A landscape with many valleys, sampled at points; each row gives a point and its height.
A ball rolls from a point to whichever of its 4 nearest points has the largest drop for the distance, and stops where none of them is lower. Distance is the straight distance between rows; heights are no part of it.
Nel height 6.64: [ 29  29 -45  -6  13 -25  -4   2   0  27   3  21  10  -6]
Dul height 5.72: [-18 -11  14  45 -13 -20  -1   1  21   3   6  30 -26  25]
tizul height 0.65: [ 18  30 -31  11   6   4  -9 -14 -20  37   4   5   1 -15]
dased height 7.34: [-12  24  32  48 -27  14  -1 -21  -1 -10  -5   3 -16 -12]
Lat height 1.77: [ -9 -21   4 -27   5  -4   0  16   4 -13   3  -5   9   2]
Rati height 7.63: [-11   6  17  44 -23  -4  -2 -14   2   2  -2  17 -15   8]
las height 0.99: [  8  10 -29  11  -2 -19  -4   2   1  23   2  22   2   5]
Taza height 1.57: [ -7 -23   4 -22  -5 -16  11  30   8 -21  -2  14  -4  15]
dib height 2.25: [ -5  -6   0 -10   0  12   7  12  -8  -9   3  -4  -2   3]
mato height 8.79: [-21  18  24  53 -20  -3 -20 -19  16  -2   1  11 -19   6]
Leb height 0.91: [ 17   8 -15   2  -5   9   8   7 -18   2   1   2   1  -9]
gize height 3.72: [ 10   9 -11  18  -5  -3   4  -1 -14  10   4  17  -2  -3]
vokag height 4.06: [ -1 -25  19  22 -17 -24  27  20  12 -14   3  43 -25  16]
fen height 2.14: [-15 -18  19  -5  -2  12   1   1  -1 -15   1 -11  -1   7]
vatop height 7.24: [ -6  15  -6  39  -8   1 -15 -26  -1  13   3  10  -7   0]
fefef height 2.04: [ -3 -14   1 -25   9   7  -3   8  -2  -3   1 -17   9   0]
gevag height 3.11: [-23 -24  33   5 -19  16  10  11   2 -35  -2  -2 -15  12]
suges height 2.94: [ 11   0 -14 -58  21 -46   8  -2  33  -3 -15 -14  35  -5]
tubig height 2.27: [-26 -27  45   8  -3  16 -10 -25  13 -11  -9 -20   4   7]
nog height 5.10: [-18   8  31  27 -22  20  13  -5  -4 -28  -1  -6 -19  -1]
kir height 1.89: [ 10  -5  -9 -21  -1 -17  12  32   0 -16   1   9  -1   3]
tizil height 3.76: [ -4  -6 -11  25  -3 -21  -4   2  11  14   8  31 -15  19]
Baze height 2.70: [  7   3 -26  13   2 -31  -3  13  12  20   7  30  -4  15]
Pur height 3.09: [ -9 -11  22  -2  12  39 -17 -30  -1  10   0 -38   4  -6]
Zimol height 3.44: [  8   9  -5  11 -10  19   2  -1 -22   0  -2  -2 -10  -7]
domuz height 2.59: [ -2  -9  -9 -34  20   5 -10   2  -3   6   4 -21  16  -1]
Vid height 3.55: [  5 -14   1  14 -12 -32  22  20   8   3   0  42 -11  17]
zan height 1.45: [ 11   6 -34 -53  21 -42  16  17  37 -14 -13 -15  15  -6]
bir height 1.56: [ -8 -42  26 -24   4 -17  -3   0  13  -3  -3   6  16   7]
Mifi height 1.79: [  4 -14  -7 -42   8 -26   3  32  22 -14  -1   4  14   8]
sava height 4.13: [ 11  17 -29  14   8  -6  -9 -12 -13  34   5  12  -2  -2]
nas height 4.90: [  6  16  -4  24  -7  29   0 -21 -29   4   3 -12  -6 -18]
nomif height 1.78: [-25 -34  29  -6   1   7  -5  -8   5  -9  -4  -6   0  13]
Seke height 5.45: [ -6  25  29  27 -13  35   1 -18  -9 -19  -3 -26 -14 -14]
falil height 4.75: [ 28  22 -32 -12   3 -36  18  22   9   6  -6  23   8  -1]
bot height 1.39: [ 29  30 -35  -9  11  27  -1  -7 -30  20   1 -14   1 -20]
sogut height 6.08: [ -2  32 -16  36  -6  19 -20 -34 -17  24   5  -1  -7 -15]
Molo height 4.15: [ 20   2  -6 -40  30  -2  -7 -23  -3  33  -4 -21  39  -9]
vapo height 7.80: [ 15  15 -27 -26  16  17  -4  10 -17   3   6 -19  13 -21]
zipaz height 3.53: [ 21  16 -24 -18   3 -18  15  24  -5  -1  -3  11   3  -2]
kalis height 0.55: [ 13   3 -19 -39  18 -18  12  22   4 -12  -3  -5  15  -2]
kav height 5.44: [ 12  10 -15 -10  12  46  -8 -16 -21  12   5 -34   2 -20]
mege height 1.63: [ -2 -20  10 -37  12 -18  -4   6  13   1  -5  -2  25   5]
vare height 3.16: [-13  -4  17  12 -10  29   4  -1  -6 -18   0 -17 -12   2]
Raziv height 3.58: [  0  -9   0 -20  21  25 -19 -20  -8  18   2 -34  12  -7]
savi height 1.80: [-12 -24  10 -10  -6   3  11  17  -4 -19   2   2   1  12]
buf height 4.24: [ -4 -16  13  18 -21  -5  21  13   2 -12  -4  26 -14  12]
Regur height 8.59: [-14  30  19  55 -11   9 -27 -23   9   4   3  -2 -15  -4]
luga height 3.89: [-21   5  46  22  -3  34 -15 -15   2 -25  -8 -38  -5  -6]
Bamuk height 1.43: [-19 -38  26 -16  -2 -14   4  26  13 -25   4  12  -3  13]
Nar height 5.14: [ 14  25 -20  13  -3  26  -1 -13 -26  14   2  -4  -5 -15]
Fop height 2.45: [  8  -7 -13 -46  23 -13  -6   1  10   6  -1 -16  24  -5]

Two balls start at each pair of points below. Name the first point that both come to, or write none.
Seke / Rati => none
dib / kav => none
nomif / Dul => none
vokag / nog => none

For each start below, name the point where the ball stops.
tubig => Bamuk
buf => Bamuk
Lat => Bamuk
